Points on a hilly landscape, in no order, each with its height.
From any point a ball takes the steepest step (drop divided by distance) to one of its 3 nearest points. It stops when none of these is lower. Distance is the straight distance between rows; heights are no part of it.
z646 height 94: [141 160 123 126 123 157 167 130 167 129 139 159 183  96 136 112 133 167
  99 101]
z434 height 98: [ 82 124  80 193 105 138 152 121 138 156 110 128 130 108 121 104  92 137
 106 112]
z906 height 102: [187 158 177  71 154 139 154 126 130  82 167 145 176 113 127 136 153 145
 128 125]
z308 height 252: [112  81 119 112 128  99  72 150  92 159 101 108  55 169 126 152 138  89
 156 152]
z497 height 82: [146 134 150 110 143 129 144 119 127 108 143 137 157 113 137 122 134 128
 137 121]
z224 height 283: [ 87 121  95 181 109 139 145 111 132 149 113 124 128 116 124 109  95 132
 120 117]
z820 height 262: [103  86 108 123 113 103  73 143  98 163 110 104  47 162 123 154 133  94
 157 150]
z696 height 324: [109 102 138 128 131 106 106 122 106 131 115 111 105 149 131 133 130 105
 154 143]
z374 height 261: [161 136 169  84 157 121 120 120 109  87 139 125 144 139 140 139 146 115
 141 136]
z735 height 272: [ 85  80  84 152  96 112  69 132 114 174 103  94  50 152 109 144 118  92
 149 144]
z833 height 269: [ 79  99  83 182 100 119 116 121 128 151 106 103  80 130 109 139 103 115
 135 134]
z988 height 237: [206 182 165  66 123 155 180 136 167  92 170 165 189 100 136 136 169 192
  75 105]
z510 height 179: [169 139 179  85 159 125 130 116 115  84 154 136 150 130 131 135 146 128
 143 143]
z839 height 358: [ 62  82  59 176  73 118  80 134 127 186 105  89  44 151  87 143 110  89
 144 140]
z499 height 135: [195 161 186  65 157 136 152 120 133  71 176 149 177 115 136 138 162 144
 130 119]
z715 height 223: [101  90 114 136 116 110  88 129  99 154 101 102  68 157 123 142 123  98
 152 145]
z377 height 381: [ 79  76  56 148  84 110  52 152 105 199 108 101  24 160  96 158 128  82
 154 153]
z846 height 104: [ 80 142  54 220  86 152 152 131 162 168 107 124 134 104 132  97  90 142
  91 114]
z593 height 157: [157 162 138 105 129 152 165 131 163 110 155 162 182  94 131 114 135 168
 101 106]
z394 height 170: [116 131 122 145 128 143 148 118 136 128 119 140 156 105 124 112 112 141
 114 123]
z887 height 738: [143 108 160  80 163  86  78 154  81 134 119 125  82 178 139 140 154  98
 158 158]
z498 height 69: [142 169 129 123 118 169 175 139 185 133 141 161 195 100 134 110 134 167
  88 103]
z663 height 91: [120  99 141 100 147  90  75 147  83 146 107 113  71 168 136 150 140  91
 157 149]
z212 height 156: [ 69 142  47 229  81 156 157 133 171 171 101 124 137 103 131  93  85 143
  84 108]
z552 height 128: [175 165 162  83 138 147 157 124 144  89 161 157 179 104 131 133 145 159
 114 112]
z19 height 155: [152 165 140 113 119 160 172 132 172 120 146 161 197 101 141 118 136 165
  87 102]
z430 height 103: [ 94  90 116 145 114 108  96 128 108 156 105  98  71 151 121 142 124  96
 148 143]
z71 height 97: [146 128 162  99 150 127 137 116 119  99 140 131 150 123 134 127 136 129
 137 131]
z923 height 66: [144 137 151 119 142 142 153 125 140 109 151 144 167 103 129 119 134 142
 120 122]
z752 height 75: [153 116 165  80 169  87  86 143  87 114 120 128 105 168 145 143 149 103
 157 157]
z724 height 615: [134  98 153  88 160  83  75 146  82 142 110 116  64 176 135 150 144  98
 158 157]
z302 height 211: [110 158  97 172 109 165 164 142 174 152 125 155 180 101 143 100 116 167
  81 111]
z653 height 212: [164 173 144 102 121 159 172 135 173 110 155 168 200  96 139 123 147 183
  78  97]
z722 height 111: [141 143 134 125 130 148 162 121 144 114 145 153 172  97 126 120 124 146
 107 110]
z378 height 193: [111 140 107 160 121 153 158 131 159 138 126 152 165 102 130 103 119 156
  98 107]
z353 height 260: [187 148 186  63 167 116 118 132 115  73 163 136 156 139 131 146 160 122
 154 138]
z358 height 123: [102 119 115 155 131 129 130 112 123 129 115 120 122 120 123 120 114 127
 131 128]
z594 height 410: [ 64  91  66 189  73 121  97 118 124 166 105  92  58 142  93 137  97  98
 144 130]
z842 height 95: [175 150 169  84 156 137 156 119 134  90 162 146 167 112 125 137 140 136
 131 122]
z781 height 297: [ 75 107  90 188 106 128 141 117 137 147 113 112 112 121 116 115  94 125
 122 124]
z927 height 279: [160 138 178  81 161 109 109 127 104  89 142 129 136 155 142 136 152 110
 155 150]
z545 height 292: [ 80 106  91 188 106 126 126 115 127 154 111 112 104 120 112 119  99 120
 130 125]
z450 height 101: [168 146 167  93 148 131 144 116 123  89 156 145 169 114 125 132 148 135
 136 127]
z100 height 134: [160 147 150 103 143 141 157 114 146 101 149 148 171 102 135 116 139 142
 114 111]
z129 height 258: [128 120 146 122 146 119 119 126 112 109 124 122 138 132 131 132 126 118
 148 131]
z794 height 89: [ 98 103 122 147 121 109 106 118 111 142 110  99  89 147 123 134 120 103
 155 144]
z687 height 127: [ 93  95 107 164 117 122 104 116 117 148 106 107  90 140 118 134 111 109
 141 140]
z676 height 88: [ 89 159  74 200 101 176 164 138 176 164 114 138 176  95 143  95 104 162
  73 108]
z242 height 291: [140 125 156 107 147 120 119 120 108 112 129 125 134 136 135 133 132 114
 147 137]
z477 height 271: [199 169 179  57 149 144 164 126 141  75 181 149 176  98 133 142 161 162
 113 113]
z99 height 268: [ 99  81 102 132 116 101  66 148 100 177 107 104  44 163 117 143 135  88
 160 151]
z743 height 178: [ 61 109  53 206  80 136 129 114 141 165 100 107  93 120 103 109  86 118
 113 117]
z458 height 136: [106 116 129 139 136 124 122 109 116 122 118 117 125 131 123 128 127 118
 139 130]
z535 height 72: [101 113 119 153 128 117 114 115 116 138 113 113 108 131 124 127 116 112
 146 139]
z640 height 196: [ 91 142  80 193  97 155 164 129 163 155 118 133 148 101 133  94  89 148
  97 111]
z586 height 202: [204 183 176  57 135 149 176 121 161  82 179 157 182 102 124 142 165 177
  91 103]
z381 height 266: [195 155 195  57 163 135 150 125 134  64 178 144 169 123 132 148 160 141
 138 135]
z222 height 137: [133 135 135 133 131 139 151 123 131 116 137 143 162 110 134 114 124 137
 124 119]
z118 height 110: [148 154 135 122 133 148 162 127 155 117 144 156 183 102 135 116 127 159
 106 108]
z878 height 244: [188 145 192  52 187  93  95 144  82  88 143 127 121 163 149 144 156 111
 166 153]
z710 height 176: [ 94  94 116 151 117 116  93 127 107 142 106 101  86 146 124 143 116 104
 150 146]
z780 height 299: [ 93 112 107 169 117 127 134 115 133 139 108 113 118 119 121 116 100 121
 133 129]
z866 height 743: [127 106 151 112 145  97  91 134  94 130 111 109  90 160 130 138 135 103
 155 149]
z112 height 310: [ 78  75  72 162  82 116  75 138 116 186 103  93  46 151  96 153 116  83
 148 142]
z223 height 122: [ 65 128  49 225  84 141 148 129 158 167  98 111 115 115 117  98  82 137
 102 120]
z511 height 394: [ 68  83  69 176  82 120  81 121 126 170 100  91  59 144  99 141 109  99
 148 129]
z504 height 182: [106 135  92 178 114 152 159 125 156 151 121 138 150 105 127 100 105 144
  98 112]
z278 height 259: [191 144 193  57 173 115 107 135  99  78 150 134 141 153 149 146 159 115
 160 144]
z857 height 263: [160 138 176  91 167 109 120 127 106  88 140 133 143 135 137 137 144 113
 154 140]
z464 height 168: [189 152 186  66 158 131 130 124 117  79 155 140 161 129 134 141 162 127
 145 128]
z229 height 249: [178 134 191  59 178 102 107 132  98  79 140 133 141 158 148 141 157 112
 160 153]
z956 height 90: [ 83 123  77 200 102 140 146 112 142 151 104 110 113 112 119 111  89 131
 112 119]
z679 height 740: [135 106 159  95 150  88  87 150  82 128 113 118  86 170 140 142 145  95
 158 150]
z911 height 106: [178 148 177  73 157 135 143 123 126  77 155 141 165 117 135 144 151 134
 139 119]
z753 height 218: [ 77  88  86 168 102 111 105 116 120 160 105 101  80 133 108 129 109 109
 138 139]
z776 height 330: [144 123 166  97 155 112 115 132 103 104 129 117 132 143 136 134 139 116
 149 140]
z603 height 277: [ 87  90  92 151 104 116  81 131 103 170 103  97  59 157 108 144 120  95
 154 146]
z656 height 318: [124 116 145 118 145 113 104 121  98 116 114 116 115 147 136 131 140 113
 153 140]
z313 height 306: [205 153 195  51 174 124 130 127 109  62 166 127 155 140 141 148 159 130
 148 137]
z509 height 254: [214 180 185  50 143 144 174 127 153  70 180 148 182 110 128 145 164 165
 107 105]
z876 height 172: [180 185 151  89 119 157 175 130 179 106 157 164 196 100 139 126 152 185
  75 103]
z680 height 83: [179 150 179  74 159 123 130 121 118  82 158 140 158 120 134 133 148 129
 140 137]
z815 height 109: [ 74 113  58 209  86 137 146 111 142 160 100 112 105 119 116 107  84 129
 108 118]
z959 height 204: [127 122 147 124 138 121 129 110 119 116 132 131 143 125 131 122 126 119
 142 125]
z234 height 100: [185 160 169  70 150 133 160 124 139  85 166 154 171 110 124 137 145 151
 127 115]
z938 height 93: [ 82 122  68 206  96 142 156 117 146 166 103 126 120 111 116 105  90 137
 111 116]
z81 height 220: [174 122 186  63 184  91  88 137  79 107 130 132 107 171 148 140 152 104
 162 153]
z817 height 162: [182 179 155  82 126 158 175 136 166  97 160 160 185  99 133 125 152 174
  84 103]
z854 height 158: [187 179 164  76 133 159 178 127 166  93 167 168 188 100 132 133 152 180
  92 108]
z168 height 167: [174 169 153  93 138 147 171 126 156 106 166 162 188 101 131 123 145 174
  97 106]
z459 height 370: [ 74  89  83 169  86 114  92 124 126 168 101  97  58 148 104 142 112  94
 146 141]
z411 height 267: [ 88  82  94 137 100 106  66 143 101 183  99  94  46 163 113 151 128  86
 147 147]
z563 height 285: [ 72 100  83 195  90 123 127 118 133 159  97 108  88 126 109 115  97 117
 123 126]
z506 height 739: [162 115 166  74 177  75  76 153  71 125 113 128  80 171 141 146 154 103
 162 159]
z864 height 359: [ 77  77  60 162  77 118  56 139 116 194 104  91  32 157  93 153 123  78
 155 147]
z252 height 107: [128 158 120 144 118 156 169 136 180 133 137 149 187  96 138 106 123 167
  92  99]
z351 height 96: [ 72 126  65 216  93 146 152 122 151 167 106 119 127 109 130 103  82 138
  99 116]
z734 height 236: [186 123 190  53 193  76  86 150  75  99 133 132  95 178 149 142 164 110
 165 156]
z305 height 206: [ 96 146  96 180 104 165 164 136 169 154 114 144 166 103 143  96  99 154
  86 109]
z122 height 265: [ 72 159  58 226  86 175 163 138 173 171 104 127 160 102 140  81  93 153
  70 113]
z812 height 76: [207 184 177  44 125 161 183 133 166  77 176 166 186 106 136 140 174 199
  78 100]
z359 height 58: [130 137 131 144 134 145 155 127 139 118 135 144 165 101 131 117 119 142
 118 115]
z489 height 112: [159 145 165 106 151 134 148 119 135  89 158 143 167 111 137 123 137 138
 129 119]
z57 height 133: [ 93 132  86 193 112 144 158 119 150 147 108 137 138 106 130 102  91 136
 100 109]
z418 height 380: [130 117 151 104 158 116 110 128 107 112 128 109 112 149 132 135 140 114
 161 148]
z790 height 222: [121  92 133 103 139  89  74 144  84 158 106 111  62 171 131 149 143  92
 162 151]
z822 height 305: [149 123 165  92 161 106 101 128  93 108 129 123 121 150 142 135 146 107
 158 147]
z145 height 173: [169 115 178  69 176  92  83 143  81 104 123 124 112 173 141 138 159 105
 160 154]
z755 height 286: [ 69  91  85 178  90 117 109 118 123 162 107  95  76 136 103 136 105 108
 138 133]
z818 height 742: [134 113 158  97 150  98  96 133  87 123 113 113  99 166 132 140 147 101
 155 148]
z163 height 166: [100 124 116 161 125 135 142 120 133 132 114 125 139 118 127 109 108 140
 123 119]
z914 height 81: [101 109 120 156 120 120 122 115 118 135 113 107 108 126 123 126 114 113
 134 130]
z562 height 73: [119 144 119 153 122 145 160 128 153 133 130 144 169  96 134 107 117 145
 103 110]
z835 height 199: [113 138  97 170 112 159 169 133 155 145 121 143 159 100 137 106 105 150
  95 106]
z155 height 240: [205 141 202  40 197  84  83 156  70  91 146 138 114 185 153 141 159 109
 164 161]
z21 height 187: [117 120 131 140 133 126 136 116 121 118 128 127 140 120 127 122 115 126
 135 125]
z420 height 149: [189 164 169  69 140 144 169 128 155  81 164 153 185 103 123 137 149 164
 113 107]
z119 height 382: [ 84  76  72 149  90 111  61 150 116 194 104 102  26 159 104 153 131  79
 156 146]
z78 height 333: [ 89 119  92 179 109 141 147 118 136 146 110 116 117 116 118 116  99 129
 126 125]
z918 height 108: [100 126 101 179 115 135 151 118 143 139 117 138 139 111 127 114  99 134
 109 114]
z652 height 273: [104  97 127 129 132  99  96 126 101 150 106 103  79 156 126 151 130  98
 155 146]
z301 height 413: [ 58  90  51 198  82 121 106 118 128 172  98  93  64 138  93 132  96 106
 142 136]
z282 height 264: [102  80 104 139 110 107  71 137  95 163 103 103  51 159 112 147 126  89
 154 149]
z601 height 181: [ 84 142  71 210  94 164 155 126 168 162 111 131 157  97 141  93  97 150
  85 108]
z311 height 153: [189 171 168  68 138 148 174 127 160  94 170 165 184 103 132 138 158 174
 101  99]
z750 height 221: [115 150 106 161 122 162 165 125 164 140 133 148 175  95 142 100 121 160
  93 109]
z788 height 257: [164 127 177  75 173  95 100 135  91 102 131 129 121 165 148 139 149 111
 161 151]
z37 height 207: [108 155  91 177 104 166 167 133 166 150 125 146 180  94 141 106 107 163
  87 108]
z131 height 105: [142 157 124 127 125 148 167 123 160 121 146 159 183  99 135 111 127 163
  93 108]

Call two points neighbours if one is among the 3 nearest of the other. Go from one point of each pair to the other, from neighbour to neighbour, staying as low as possible. Name the highest point that can't be avoided.
z956 and z359 | z394
z359 and z498 | z722
z498 and z680 | z489
z956 and z752 | z353
z812 and z663 | z459
z956 and z676 | z601
z794 and z918 | z163
z956 and z918 | z57
z680 and z842 | z911

Two balls start at each pair of points below. Name the first point that both come to, or write never.
z511 and z603 | z282
z377 and z459 | z735
z129 and z776 | z959
z99 and z864 | z820

For each start below, name the point where the ball stops.
z242 | z535
z119 | z663
z37 | z956
z78 | z956
z305 | z956
z640 | z956
z278 | z752
z817 | z842
z876 | z842
